Points on a hilly landscape, in no order, each with its height.
From any point a ball rolls to the lowest of the 2 points nearest to it. It stops when none of these is lower. Distance is the straight distance between rows; heights are no part of it.
kud: [143 143 176 147 156  88 137 106 160 138 130 111 154 159 114  78 144 142
 133 172 115  94  87 104  86 154 174 152 118 142 114 126 133 134 147 142
 122 129 114 139 131  92 125  93 134 146 103 153  67  86 187  90 135  87
  86 117 143 147 101  72 116]  height 34.1
Beb: [131 139 109 144  93 138 153 163  87 158 115 119 116  69 189 141  85 135
 115  87  92 133 145 170 102  70 148  68 163 161 173 138  79 156  93 144
 127 127 124 172 104 136 132 158 106 125 154  63 165 165  78 135  95 154
 155 145 155 118 158 183 108]  height 42.3
zezo: [150 141 159 116 128 133 121 153  79 142 139 147 152 106 156 159  84 126
 102 117 116 105 142 136  84  94 141 108 157 173 186 106 140 143 117 121
 133 132  98 187 143  94 167 120 124 110 173  64 120 157 169  99  69 134
 156 108 135 121 119 127 141]  height 41.1
Gokep: [162 167 136 167  93  98 132 150 135 130 128 144  98 139 120 115 102 169
 169  68 141 170 133 165 132 124 141 107  99 105 178 177 121 174 157 149
  65 141 150 162 100 108 112 108  92 124 141 153 108 116 106 124  79 180
 177  65  83 126 194  97 126]  height 21.5
pek: [111 151  81 164 115 102 114 144 213 136  88 102 106 201 116  67 191 120
 134 135 123 144  76 114 124 190 121 108  91 109  88 206  97 158 130 166
 107 137 148  73 112  99  78 184 139 179  91 199 103 126  83 121 145  78
 143 127 166 156 157 125 132]  height 38.0
nor: [150 160 134 165 124  57 145 118 148  90 157 131 134 146 127  90 171 120
 162 164 105 175 104 146 130 170 124 200  86 163  96 126 131 158 107 126
  78 153 111 134 105  61 107 135 113 151 108 169 120  83  86 144  88 132
 109  72 135 127 104  97 152]  height 43.6
diz: [181 141 136 161 140 157 112 140 144  98  73 104  82 130 131 132 109 141
 133 102 121 180 126 143 105 123 143 100 111 105 147 227  93 130 108 182
  96 121 145 115 124 110 104 153 128 147 135 143  96 178  77 143 110 121
 180 138 125  63 224 155 128]  height 21.7
Mato: [146 120 103  82 179 177  92 123 168 171 103 193 122 181  77 156 131 154
  80 122 124 134  98 106 173 126 102 131 156 119 139 108 131  70 133 127
 165  39 147 104 106 166 147 117 153 146 112 146 152 207 149 130 144 108
 165 166 169 156 160  93 111]  height 61.6
Daz: [164 166 136 149 123  40 128 120 155 118 147 131 113 156 110  91 175 118
 183 203 117 171  97 126 110 193 141 186  64 156 109 130  94 143 112 120
  86 139 156 119  86  56 119 138 127 142 117 197 144  81 105 116 117 104
  97 109 129 155 130  72 135]  height 40.6
verop: [112 115  95 130 111 167 126 115 105 116 145 125 125  53 168 168 134 138
 126  91 107 128 167 135 134 106 103  96 166 164 183  63  96 145  90  85
 139 142 108 126 104 142 144 154  97 128 128  99 168 142  78 158 153 168
 154 107 138 103 128 182 159]  height 35.8
gozim: [108 140 116 109 143 138 166 141  71 105 172 119 167 131 117 148  99 128
 114 127  98 122 145 137 125  85 118 145 143 148  82 105 157 124 103 109
 164 118 114 167 172 109 136  91 126  99 188  85 138 128 150 120  98 117
 127 135 141 115  82 124 106]  height 36.8
bepap: [148 107 148 119 160 126 126 101 100  83 107  90  94 131 119 122 115 128
 161 150 126 143 138  88 142 135 123 180  96 107  66 158 144  71 123 148
 137  91 156 101 158 113 116  96 150 128  69 160  87 148 140 155 125 107
 131 143 128  71 114 129 120]  height 56.1
pama: [124 126 108 111 146 172 151 107 196 130  84 142 115 194 110  98 175 157
 110 104 120 144  87 112 148 132 119 114 132 139  88 154 132 144 169 144
 156  85 128  91 152 144  94  95 200 175 140 175  73 124  98 129 128  98
 139 129 169 133 132 113 109]  height 24.6
Zakav: [143 130 155 109 167  77 154 103  82  96 168 102 185 133  78 116  86 115
 111 172 126  99 122 135 123 103 168 173 158 153  86  84 144 110 109 137
 169 112 126 153 185 128 156 107 167 121 184 113 145 119 180 113 129 104
 110 133 141 131  64  96 106]  height 34.0
samal: [ 92 144 117 137 122 115 203 154 158 118 192 139 172 157 125 121 157 129
 104 133  91 115 103 116 131 120 143 116 154 183 112  73 141 183 120 107
 112 159  93 192 149 116 147 131 137 126 196 129 135 100 125  94 122 171
 100 112 147 158  89 105 127]  height 54.5
lafi: [108 107 140 122 104 145 139 152 125 169  94  89 123 142 172 116 122 101
  86  92 151 112 109 124 112 118 169  52 129 138 102 193 112 154 119 191
 162 150 131 120 174 156  96 160 150 143 150  77  92 159 158 109 132 107
 127 158 130 128 117 208  92]  height 28.2
beme: [103 125  93 156 105 143 127 132 204 103 116 116  91 172 121  99 227 109
 135 140 117 164 101 110 163 171  96 131  77 115  87 195  93 136  93 135
  84 120 163  87  97 108  93 176 120 144  65 190 112 144  63 159 161 102
  86 140 158 108 155 118 150]  height 42.1
liduf: [ 97 124 110 130 134 164 102  92  83  91 165 106 151  56 125 131 121 127
 111 109 153 130 168 184 120 125  87 115 175 133 145  54 135 106 105  62
 185 173 112  56 144 136 138 127 115 138 175 106 173 124  94 181 143 142
 174 136 115 102  93 196 178]  height 39.8
tif: [162 136 169 141 148 124 106 133 109  99 141 117 126  76 154 169 128 122
 164 162 109 139 141 134 134 139 131 140 109 129 191 123  96 109  92 139
 104 133 114 153  96 103 178 145  97 129  62 141 103 174 103 158 182 150
 120 105 136  58 169 108 170]  height 42.6
sako: [ 80  92 108 138  99 158 169 142 104 147 111  88 109 148 165  90 139 121
  88  84 156 106  97 130 120 128 126  89 118 124  48 174 134 153 124 154
 153 173 143  83 180 166  88 142 147 134 125  96 111 117 128 139 113  91
 114 141 120 111  92 213 108]  height 22.7
Bif: [125 149 107 137 137  86 164 158 119  99 157 112 135 151 105 123 143 139
 166 158  92 179 109 138 114 127 120 165 104 154  55 142 129 133  79 105
 121 109 136 127 150  96  93 111 121 122 145 142 165 107 125 119  59 109
 101 134 144 110 106 106  97]  height 48.2
dere: [159 151 169 122 155 105 108 157 137 143 144 164 169 135 140 141  96 123
 114 135 117  85 124 122  78 115 111 105 150 155 211 102 150 150 130 103
 105 139  85 184 108  88 165 116 116 133 166 107  93 148 189  76 100 116
 144 119 126 141 146  87 150]  height 38.6
kiled: [104 122 163 134 124 137 111 123 109 103 157 112 143  88 160 141 138  80
 151 142 126 124 178 152 163 139 124 117 139 125 143 132 146 127 116 117
  94 169 112 154 110 124 155 153  77 114  68 135 103 110 115 164 197 145
  41  95 105 100 106 133 167]  height 47.5
Ledi: [ 75 120 105 121 136 180 111 152 149 166 104 102  94 110 165 140 144 133
  82  87 133  99 111 153  93 144  96  78 155 138 156 116 103 157 109 103
 165 195 113  48 136 140 115 184 137 146 133  79 157 164 112 129 141 117
 192 169 152 119 136 203 150]  height 19.7
vini: [139 119 129 154 123 129 121 119 234 125  65  96 109 174 104  57 191 107
 135 143 128 165  71 102 138 159 162  97 105 107  80 210  84 139 153 203
 104 111 129  78 137 117  71 143 163 193 107 188  53 111 107 131 155  71
 119 116 161 127 158 106 111]  height 33.7
niv: [177 155 114 130 125 126 125 128 114 134 116 137  99 149 121 136  98 156
 147 133 106 151 119 120 122 115 160 124 118 132 145 154  81 129 131 151
 123  76 150 167 115 118 124 128 131 125 148 137 152 167 125 117 103 124
 183 150 127 128 194 109  98]  height 7.8
bot: [137 128 104 120 161 163 166 105 203 156  96 136 129 180 116 100 177 151
  78 129 104 117  80 117 122 155 145 105 151 142  95 123 106 137 133 146
 162  96 131 100 160 157 122 135 177 173 142 171 116 158  90 129 168  99
 141 153 193 162 140 126 132]  height 18.6
Ruve: [106 114 166 137 116 139 107 117 171 146 116 125 122 156 158 111 127 117
 110 100 175 112 113 113 131 149 132  93 122 116 180 139 143 157 192 141
  67 161 112 137 123 123 142 151 132 128  94 125  73  88 126 104 151 138
 107 100 114 137 139 135 148]  height 53.8
dudep: [109 135 122 139 109 138  87 120 119 140 131 145 123  35 153 160 112 130
 142 100 141 121 183 144 130 102  97  97 170 131 225  35 101 132 122  93
  94 160 113 117  81 151 163 143 100 124 127 105 161 117  80 164 150 182
 174  90 119 127 145 183 171]  height 32.3
Bos: [168 143 165 155 138 138 105 146 134 110 105 127 119  88 153 161 104 128
 142 129 130 134 135 143 130 102 138  83 114 112 207 169  89 136 104 180
  84 124 137 170  88 125 175 152 115  97  97 125 110 181  95 145 163 148
 131 115 146  65 202 115 152]  height 39.9
zuran: [ 83 145 119 145 117  92 179 136 141 108 203 113 183 131 124 128 140  93
 134 138 119 130 152 135 139 121 139 145 139 153 105  83 169 184 125  85
  84 183 100 172 151 100 141 123 104 103 185 125 131  73 127 125 124 174
  74  88 117 163  50 103 134]  height 53.0
kiluf: [115 120 118 118 111 122  88  80 109 129 122  93 111  73 127 137 143 153
  95 115 163 127 153 155 155 157 120 154 146 120 137  67  78  96 111  98
 166 169 122  38 110 182 147 164 125 126 115 143 199 134  94 156 202 121
 173 161 128 119 122 208 142]  height 44.4
kig: [ 74 109 113 140  86 158 162 118  85 134 123 110 128 153 171  99 124 119
 100  66 154 114 121 119 144 120 102 126 139 129  90 136 167 136 163 138
 147 171 101 118 187 148 112 102 139 144 170  92 105  95 143 133  90 122
 149 120 116 109  63 182 115]  height 15.2
zaku: [112 124 102  93 102 192 126 133 158 158 113 192  97 157 107 147 154 169
 127  92 154 138 128  81 176  88  98 114 109  97 176 155 147 111 181 119
 122  58 150 127 100 165 106  91 138 129 112 131 144 146 118 139 143 135
 148 129 115 144 166 116 110]  height 63.7
Kagol: [136 151 123 154  74 103 162 154 122 143 148 100 117 140 164 103 126 121
 135 133 114 149 106 150 121 124 186 122 124 173 120 182 133 183 125 155
 103 137 135 173 135 114 109 140 104 127 146 102 142 100 114 115  93 127
  84 113 133 138 129 136 120]  height 44.2
vomu: [119 131 189 139 144 114 125 146 125  63 156 117 139  91 150 155 160 102
 182 139 118 146 178 136 136 142 119 137  89 108 152 142 130 120  88 105
  75 157 122 142 102  83 145 131  65 114  44 145  78 131 122 153 186 152
  44  90 102  78 144  90 172]  height 45.4
fen: [137 115 113 108 136 103 144 143 114 132 150 176 152 168  78 137 118 132
 162 144 151 135 147 119 126 110 110 173  85  96  98 103 164 120 147  90
 171  96 160 132 137 127 101  74 137 106 161 130 148  78 180 124  89 111
 115 154  83 158 110  85  80]  height 38.2
Lagat: [103 147 104 136 105 113 174 161 113 106 158  94 110 134 153 134 152 113
 152 129  98 161 122 146 147 133 129 144 101 133  76 168 120 163  89 118
 100 128 139 154 141 104  90 152 103 114 124 126 150 104 113 130  93 126
  74 113 135 121 111 131 110]  height 46.5
rig: [177 146  97 153 111 131 120 140 128 135  80 129  88 120 127 156 103 167
 158 119 114 195 126 132 118 110 161 105 112 106 137 194  61 116 103 178
 139  67 169 129 101 152 101 146 123 134 124 124 170 179  86 133 115 137
 201 161 144 107 211 146  97]  height 16.3
Vuz: [135 124 116 140 122 138 147 117 225 135  84 124 110 186 119  73 184 135
 119 110 142 160  96 105 172 123 157 110 122 134  95 180 116 146 177 175
 115  97 135  93 144 127  79 128 175 200 125 190  54 110  77 123 157 108
 138  88 156 125 164  99 127]  height 29.6
sika: [110  94 105 104 175 199 148 105 109 114 110 121 126 139  91 146 142 145
  89 109 131 128 117 130 131 138  89 143 135 113  66 136 149  57 109 114
 197  98 138  38 191 173 116 109 157 139 135 139 152 160 121 153 134  98
 154 168 144 118 107 170 112]  height 58.3
Zaro: [125  96  92  94 162 177 106 121 116 157 106 133 136 154 106 145 126 141
  68 105 158  80 112 147 114 128 101 135 149 107 122 110 130  89 124 114
 190 122 133  61 163 170 136 133 153 137 141 111 179 167 159 126 108  86
 172 162 130 164 115 150 122]  height 59.5
mup: [142 101 121  96 142 138  68 157 131 159 122 204 142 124  87 184 106 111
 151 157 133 114 163 129 126 119  98 128 125  73 168 112 159  80 125  99
 158  84 155 141  80 141 121 142  99  87 124 130 154 171 201 116 121 140
  85 160 110 184 153  64 108]  height 31.1
devoz: [132 132 124 108 150 169 160 163  72  79 162 144 156 109 140 182  89 122
 117 121  83 135 150 119 128  71 119 130 174 162 153 105 146 127  93 108
 164  83 107 185 170 105 151  97 123 126 191  89 133 172 153 132  95 143
 139 143 151 105 121 128 120]  height 39.0
Lupu: [150 158 142 164 109  78 140 165 156 176  81  92 126 160 163  81  83 129
 116 126 137 137  92 155  57 156 189  86 127 123 145 198 105 204 147 190
 102 195 119 118 113 100 103 183 114 144 172  86 138 100 133  93  89 124
 181  96 112 148 175 156 117]  height 37.6
vabo: [126 129 107 138 138 115  72  98 136 118 117  84  88  84 141 123 158 157
 129 140 125 157 140 128 140 193 111 154 126 118 123  88  74  92  99  83
 155 172 157  22 111 139 130 177 122 133  88 158 166 156  88 166 187 122
 161 160 134 105 160 173 152]  height 46.6
vobo: [115 124 142 134 122 101 104 129  90  74 139 119 137  92 119 164 124 106
 205 162 122 153 163 139 117 157 121 164  99  98 103 122 131 103  81  89
 152 135 139 110 134  90 118 130 106  89 110 134 132 106 153 189 130 114
  82 143  93 113 112 103 133]  height 52.1
zisim: [155 147 116 162  61  75 173 126 128 153 118 153 101 133 148 107  81 169
 155  78 147 179 120 179 111 124 153 152 115 124 128 173 113 171 161 161
  76 137 139 152  96 134  89  96 104 134 150 123 147  87  85 122  56 176
 178  73  96 139 153 131 113]  height 27.2
zufe: [ 83 127 101 127 120 157 128  79 103  89 153 103 139  60  97 133 142 143
  97 130 153 120 155 177 151 136 103 145 169 117 106  69 118  95 101  87
 193 161 117  43 155 177 136 142 129 128 148 125 209 134  71 165 178 136
 155 157 111 122  94 209 147]  height 42.2
lebek: [151 116 162 141 152 115 147  95  74  58 115  89 104 122 132 117 129 119
 165 135 117 170 142 113 142 135 135 211 111 136  63 164 141  76  91 142
 109  95 126 137 168 104 108  97 138 137 104 150 100 142 103 157  91 141
 128 132 131  51  93 157 132]  height 57.1
kebo: [137 160 138 161 102  90 154 171 157 154 130  86 141 157 180  77 118 105
 113 140 104 153  83 153  52 164 180 100 123 158 118 212 120 202 129 184
  97 174 134 137 135  69  94 178  97 136 144 108 113 126 128 112  85 109
 113 104 116 116 139 140 111]  height 41.2
zoniv: [168 146 196 117 183  79  79 126 164 139 136 177 173 136  98 122  88 122
 135 167 117  83 125 101  75 149 116 143 127 131 180  94 146 110 152 124
 128 124 109 170 114  82 175 113 108 129 129 129  95 148 225  59 124 117
 134 138 125 156 153  54 153]  height 35.7
nivo: [143 124 105  93 148 183  92 140 167 155  89 194  98 180  95 159 128 121
 114  98 143 141 123  83 173  99 111  94 101  73 170 161 138  70 155 153
 129  47 152 149  77 166 125 125 136 124  80 153 137 193 146 137 144 122
 152 147 139 151 194  96  97]  height 62.7
dezun: [103 135 106 113 153 165  83 158 155 189  95 120 116 153 148 120 132 117
  81 113 164  99  88 116  65 161  94  73 140 106 145 125 128 156 151 108
 140 188 112  64 127 118 109 164 140 137 161  89 148 128 162 106 103 102
 212 170 123 161 142 182 132]  height 8.6
Gulo: [117 134 123 103 147 156 178 103 180 120 137 173 141 180 102  93 170 173
 113 133  95 131  77  91 154 110 105 163 157 167 100  93 159 149 182 107
 139  79 121 125 140 142 114  62 181 174 162 175  95 102 114 110 115 125
 121 100 178 140 131  77 129]  height 29.9
tuf: [156 124 146 134 113 125  73 157  95 151 106 139  94  75 143 173 107 122
 164 133 135 125 160 139 130 101 134  95  96  85 184 148  85 103 118 149
 116 113 154 161  65 157 147 138 100  77  82 120 157 170 119 136 147 146
 123 139 113 131 209 112 126]  height 36.5
tuse: [133 124  98  86 189 177 113 123 129 149 137 168 147 182  85 156 131 146
  70 143 120 106 102 121 131 128 108 133 139 124 127  83 128  71 120 109
 195  95 141  88 153 172 145 139 138 132 157 131 165 193 156 130 135 100
 164 178 168 178 135 111 121]  height 60.6
Sazos: [108 135 176 147 151 136 183 135 116  89 148 137 166 148 162 123 119 126
 114  85 100 145 135  92 114 100  98 142 137 166 135 168 206 135 140 130
 108 138  93 172 175  80 126  75 121 154 148  94  47 128 158 120  65 132
 118 111 124  90 100  93 141]  height 41.9
bopim: [144  97 111  68 134 115  92  98 142 176 123 164 147 134  76 122 101 138
 102 120 180  69 143 113 168 120 120 153 156 114 142  59 156 103 194 137
 147  98 125 118 133 192 161 108 186 139 121 142 151 101 160 104 147 119
 145 125 115 179  86 119 134]  height 47.7
Fuzog: [118 110  98 105  99 135 168 132 109 164 143 147 151 174 114 111 108 120
  94 112 165  88  94 126 110 102 149  93 136 116  86 133 130 158 147 114
 167 131 146 127 160 163 100 108 156 114 161  83 178 107 186  82  80  96
 127 152 112 182  92 153  69]  height 43.4
rezuv: [155 157 135 148 119  51 142 118 156 138 138 114 131 167 102  73 165 138
 154 178 131 125  77 120 107 171 174 170  74 147  86 136 108 135 131 142
 107 124 146 127 119  82 109 110 140 138 111 168 127  72 165  97 126  88
  79 132 139 169 113  71 111]  height 37.4
vazuv: [116 136 177 163 122 119 116  98 189 119  89  98 103 142 154  71 153 132
 111 100 147 139 119 126 136 162 151 117 109 104 149 184 136 140 175 189
  65 167 113 112 131 124 141 156 140 149  88 158  41  98  83 137 154 129
 120  83 137  94 162 128 147]  height 55.6
tob: [168 136 126 129 104 123 123 144  81 160 113 127 122  70 178 157  71 131
  94 109 115 113 136 148  94  97 161  84 185 184 196  94 108 166 110 152
 133 124  97 169 129 125 171 151 122 121 188  65 160 158 110 126  85 148
 180 126 154 106 142 172 135]  height 43.5
betal: [121 107 113 118 160 159  54 170 139 176 109 151 122 121 122 157 111 114
 120 126 172  72 139 115  57 131  82  85 136  90 183 102 135 131 153  91
 138 160 112 111 119 111 124 160 118 110 134  84 134 150 184 108 100 128
 174 174 110 160 155 131 135]  height 19.4
gotus: [ 61 115 130 158 177 164 186 151 130 100 153 110 166 169 141 123 159  97
 111  91  81 115  94 101 109  90  81 113 131 162  79 166 190 150 106 113
 121 148 114 149 177  77  89 106 150 144 142 114  76 131 184 123  87 111
  95 132 136 105  85 115 120]  height 44.3
Sel: [177 153 149 177 124 130 128 151 135  99 104 131  94 112 142 142  97 162
 138  65  98 177 137 180 113 150 119 117 106 117 162 200 120 160 123 169
  78 142 131 138 118  89 115 122  89 131 141 127 100 166  90 148  77 183
 186  81 116  65 192 131 140]  height 13.7
nog: [125 133 115 150 119 106  47  99 123 102 131 101 102  45 127 141 163 140
 183 161 112 181 154 159 126 179 119 174  96 104 121  87  99  74  82  69
 162 165 166  39  88 116 134 172 100 130  85 169 189 161  79 193 177 137
 141 158 117 108 171 149 159]  height 48.5
bota: [179 130 144  92 109  69 132 117  63 146 161 118 161 124 109 114  79 124
 101 170 141  88 135 144 153 106 190 150 162 168 137  72 120 132 129 154
 161 119 122 169 139 161 187 130 140 108 165 102 163 109 149 102 139 133
  93 121 134 157  81 116 115]  height 30.5
Sofub: [161 131 166 118 181 114 120 125 154 114 131 125 151 142 123 123 131 116
 107 184  83 115 113  92 125 147 150 135 132 152 139 123 124  99 107 146
 155  95 133 153 128 103 159 129 131 132 104 142 103 176 159 116 165 105
 106 157 174 131 140  75 134]  height 29.4
kipa: [119 108 150 105 108 110  81 114 145 162 111 133 106 106 129 118 110 129
 128 118 205  79 137 108 151 156 100 124 118  91 184 112 157 138 192 146
  60 165 101 136 101 154 160 142 137 126  73 135  93  68 132  98 173 150
 114  87  82 155 125 144 169]  height 51.9
Natid: [136 129 144 120 117 116 163  96 154 123 135 180 132 151 126  94 134 172
 121 124 118 146 105  92 162 107 146 177 139 153 120 105 153 144 191 133
 110  82 114 171 132 130 147  72 168 149 144 153  82  81  93 117 118 149
 147  71 160 127 110  78 131]  height 33.6
zuk: [132 118 166 146 169 124 170 102 144 120 121  94 132 154 115  85 124 140
 114 155 114 134  91  82 110 118 152 166 153 151  72 139 158 121 139 162
 119  95 116 145 153  94 116  57 165 165 144 144  41 115 160 105  91 105
 109 109 178  99 100  97 125]  height 37.7
ropo: [138 145 116 135 114 106 144 164 145 178  82  94 133 168 162  99  94 114
  89 125 128 115  75 143  79 153 186  63 135 154 110 180  82 196 128 173
 157 155 136 124 148 122 105 163 141 153 181  72 139 142 145  98 104  95
 183 160 128 142 124 181 101]  height 33.1
nafi: [120 133  96 146 113 183 118 157  80 116 126 150 119  26 168 165 107 136
 138 108  66 142 179 156 101  68 109 105 146 151 178 112  93 117  78  91
 121 111 136 146  90 122 134 142  85 122 127  82 180 181  76 172 123 162
 163 134 131 108 164 166 126]  height 39.1
Ganem: [ 74 113  96 142 126 197 110 144  89 144 123  92 123  97 184 147 122 117
 101  75 133 114 144 150  95 110  80  90 170 136 127 124 136 139 110 101
 166 181 108  66 158 133  96 147 110 144 144  61 150 149 124 128  96 121
 186 139 120  91 123 205 148]  height 26.1
dasus: [135 129 128 145  88 121 126 130 135 171 119 142 104  92 154 153 113 142
 132  81 167 135 142 137 130 115 139  78 160 145 217  76  97 161 148 142
  61 157  93 153  71 155 170 161 113 114 139 104 148 101  70 116 139 194
 155  93 135 140 161 173 138]  height 27.0
sem: [135  95 114  94 175 185 131 110  78 103  98 108 112 142 107 147 135 122
 112 124 116 133 142 108 138 128 111 147 116  96  70 172 152  50 108 137
 179  59 159 100 176 162 123 107 153 131  95 130 110 185 149 160 128 106
 133 177 140  85 107 163 105]  height 57.3
Retin: [ 90 103  74  90  98 216 158 132 136 150 112 169 106 143 114 140 160 143
 120  82 150 117 131  98 172  93  75  96 141 101 136 154 133 116 146  99
 149  87 149 108 119 190  97 117 132 129 116 114 152 151 120 131 133 137
 147 148 108 148 135 167  99]  height 64.6
gan: [134 111 117 138  66  91 133 126 126 152 160 125 122  93 134 147 125 108
 148 159 149 111 144 136 131 131 158 110 120 125 163  94 106 152 145 125
  80 158 138 157  63 158 143 154  89  95 109 125 142  93 120  97 174 154
  69 109  90 172 121 123 128]  height 27.5
fav: [138  94 157 117 153 110  94  76  78  86 110 109 119 117 107 118 110 137
 170 149 161 137 158 125 158 141 119 193 104  91  87 127 162  61 149 131
 156 107 143  93 147 139 132  83 149 112  78 157 106  98 143 161 144 117
 124 134  91  93  99 131 127]  height 55.0
vebat: [130 129 122 133  80 105 121 135 148 164 151 138 129 100 144 151 124 119
  99 132 153 118 124 133  94 131 136  86 154 153 206  67 121 172 158 115
  67 192 109 146  73 131 164 162 114 120 134 115 115  79 107 102 152 179
 121  81 109 169 123 135 156]  height 20.2
mogar: [ 60 127  65 123  99 207 180 143 140 111 151 145 100 113 119 157 177 151
 121  89 126 131 135 111 178  87  68 129 143 119 109 119 138 141 123  76
 145 128 120 104 123 175  96 122 123 136 152 128 192 110  77 153 130 161
 130 118 112 132 111 184 111]  height 65.7
beda: [ 54 135  79 119 114 174 184 141 128  75 157 128 143 125 101 163 170 127
 130 100 128 131 143 136 193 114  89 120 137 111  78 119 145 113  98  99
 146 117  92 123 163 159 119 129 140 106 137 169 178 104  75 137 139 152
  88 145  94 134  98 159 130]  height 66.5
sedu: [135 124 132 146 120 130  73 127 103  86 121 109 112  50 144 155 144 112
 210 164 110 152 178 152 126 152 112 150 103  98 127 116 108  96  78  81
 153 152 161  80  93 110 116 160  85 105  76 148 147 149 106 192 157 128
 109 156 108 100 152 128 138]  height 50.3
Dofu: [144 131 123 121 139 137 128 114 163 158 108 110 121 166 123 110 152 150
  93 159 107 104 100 107 126 153 164 129 131 146 110 119 101 131 129 145
 155 109 158 113 147 133 133 150 148 145 123 156 131 152 135 121 164  98
 128 158 156 157 127 124 113]  height 24.4
Vava: [ 97 133 113 115 149 142 148 138 128  80 168 137 159 107  99 164 144 106
 133 130 104 111 166 125 181 124  91 127 149 119 113  75 148 126 113  93
 152 117 117 139 148 154 158 134 138 110 143 152 151 116 104 138 194 147
  71 148 118 135  91 113 142]  height 67.4
mone: [130 111 161 152  82 121 141 122  57 120 151  93 129  75 187 140  98  89
 159 127 132 135 175 149 143 122 153 126 132 112 126 150 152 127 130 141
 101 178 111 157 128 129 147 121  84  92  99  90 116 101 126 159 129 159
  61  85  94 102  90 144 148]  height 49.6
pes: [143 112 105  88  98 120 146 103 133 174 138 165 133 153  86 111 119 127
  89 124 175  82 107 132 149 106 146 126 139 114 121  85 128 126 169 118
 152 117 139 114 129 182 137 123 164 110 148 124 175  94 152  93 136 125
 144 141 104 192  99 141 109]  height 45.8
Kupu: [131 131 181 116 180 140 167 118 124  92 128 140 147 157 123 109  97 147
 117 132  94 140 121  84 111  94 123 169 149 151 111 143 184 111 148 146
 109  84 109 169 159  93 126  44 153 157 154 119  39 135 162 109  70 126
 136 115 142  85 119  87 141]  height 40.0
mapab: [ 98 146 134 139 117  92 197 129 156 144 178  92 188 158 124  75 144 105
  77 171 109  74  88 144 119 129 190 128 151 162  89  70 124 181 139 142
 101 157  91 186 149 126 151 116 138 123 176 156 127  88 134  77 172 144
  60 101 156 176  48  99 125]  height 56.0
siv: [170 141 152  93 125 102 129 114 138 140 129 185 132 148 121 130 106 146
 128 141 119 123 127  97 160 101 148 141 139 151 184 110 138 126 161 140
  98  84 114 198 104 130 167  90 140 140 120 138 102 126 142  96 157 146
 133 101 137 130 140  74 157]  height 37.2
zuko: [ 83 129 105 135 116 162 154 126 174  88 140 105 120 113 112 143 229 103
 127 121  94 144 119 118 185 141  80 123  83 127  74 187  92 142  61 118
 103 130 129 122 122 130  98 158 119 135  68 179 132 163  55 170 168 120
  62 120 175 103 136 126 154]  height 44.9
miban: [172 137 178 135 194  96  93 107 131 116 127 150 159 126 102 129 112 122
 147 194  88 111 131 100  97 159 130 176 113 131 143 104 141  78 118 119
 157 105 127 156 119  91 159  97 119 132 110 152  89 150 188 111 139 106
 133 141 134 116 140  48 138]  height 32.6
pez: [137 110 120 135  96 113  93 123  90 155 124 114 122  52 134 163 110 108
 160 155 145 124 188 145 131 124 154 105 137 103 159 104  88 101 110 118
 121 143 158 133  53 174 156 168  99  79  90 130 158 128 109 143 168 160
  83 153 100 159 155 121 127]  height 32.7
Geme: [132 154 145 150 120  47 156 130 113  67 174 118 151 126 119 109 146 127
 174 161  89 181 114 159 131 146 128 218 108 165  73 103 141 122  85  92
  87 153 109 136 146  62 103 131 106 122 148 139 139  76 108 153  67 139
 110  96 146 111  79  89 154]  height 45.9
git: [ 92 101 148 117 165 109  81 110  88  54 124 119 137  95  97 137 111 100
 192 142 151 127 183 139 147 161  81 157 107  91  81 129 175  71 103 103
 175 123 149 106 136 120 127 108 123 102  86 135 100  92 166 191 164 104
  74 150  75  92  83 111 134]  height 53.6
gese: [144 122 115 126 164 151  53 153 152 176 110 172 116 128 113 177 123 120
 136 156 142 108 140 122  92 144  99 103 113  84 172 124 115 114 142 100
 151 120 136 107  67 119 123 167 109 104 109 120 151 186 178 119 118 126
 161 167 136 163 192  94 115]  height 25.9
vufez: [ 81 113 132 132 124 168 107 112  95 144 121 116 131 109 176 128 123 129
  82  69 166  97 134 140 128 120  94 109 162 142 159 116 160 139 150 139
 126 181  90 117 164 129 143 147 144 136 137  76 108 123 131 131 127 144
 165 105 123  98  94 189 165]  height 22.6
leva: [180 134 164  95 113  57 121  96  96 153 135 106 147 142 104 113  74 124
 130 199 142  87 122 121 148 120 203 145 129 131 142 104 121 106 139 172
 132 102 132 180 119 163 178 105 149 110 117 137 127 103 185  90 157 112
  77 128 120 164 112  88 118]  height 26.4
solap: [ 75 115 121 151  98 114 154 123 100  99 180 102 143  96 177 143 131  88
 150 105 128 139 183 154 143 132 124 130 138 124  74 114 171 150 129 100
  98 193 104 156 158 114 121 124  91  83 144 114 123  74 118 152 129 172
  62  93  98 132  63 136 139]  height 51.4
Zimek: [114  92 128  79 147 121  58  99 137 149 102 145 130 110 119 100 124 121
 119 115 200  62 159 120 151 132  85 143 153  98 156  58 160 108 204 116
 109 133  86 101 137 147 162 108 160 140  95 127 104  71 144 117 162 137
 160 107  95 145  89 133 153]  height 49.7
lifo: [126 126 120 123 128 119 146 157  98 144 151 140 150 170 109 128 114 109
 150 139 117 117 120 115 101 108 130 114 116 115  80 158 145 146 115 106
 149 118 154 155 137 116  85  96 119 104 146 104 141 113 206 106  75  92
  73 159 107 153 106 110  60]  height 40.9
Faval: [195 145 123 111 119  97 124 109 105 145 105 153  86 174  94 125 101 152
 139 155 128 146 112 118 143 132 172 158  88 116 111 145 108  97 132 148
 155  62 165 150 133 149 122 102 146 111 128 139 160 139 151 103 113 108
 159 166 132 143 156 106  90]  height 15.7
papep: [118  97 114  84 118 134  89 141  97 136 141 194 150 117  83 168  93 109
 174 130 154 108 179 128 132  99  97 124 114  99 151 118 166 105 144  96
 143 110 147 147 116 148 124  96 107  85 131 111 148 108 177 112 114 123
 107 140  75 161 102 105 111]  height 34.9
nad: [167 131 163 126 119  79 126 117  97 142 130 125 104 150 109 112 103 137
 167 168 137 128 115 120 139 125 188 170  83 112 110 139 123 104 159 155
 130  82 157 163 113 147 140  88 142 100 100 132 135 104 151  98 126 114
 101 138 108 140 138  90  94]  height 21.3

Where does a ball stop that starts at each point below?
sika => vebat
Lagat => kig
Bif => kud
Ruve => dezun
gozim => niv
tob => bot
vabo => vebat
zuko => bot
lifo => dezun
samal => vebat
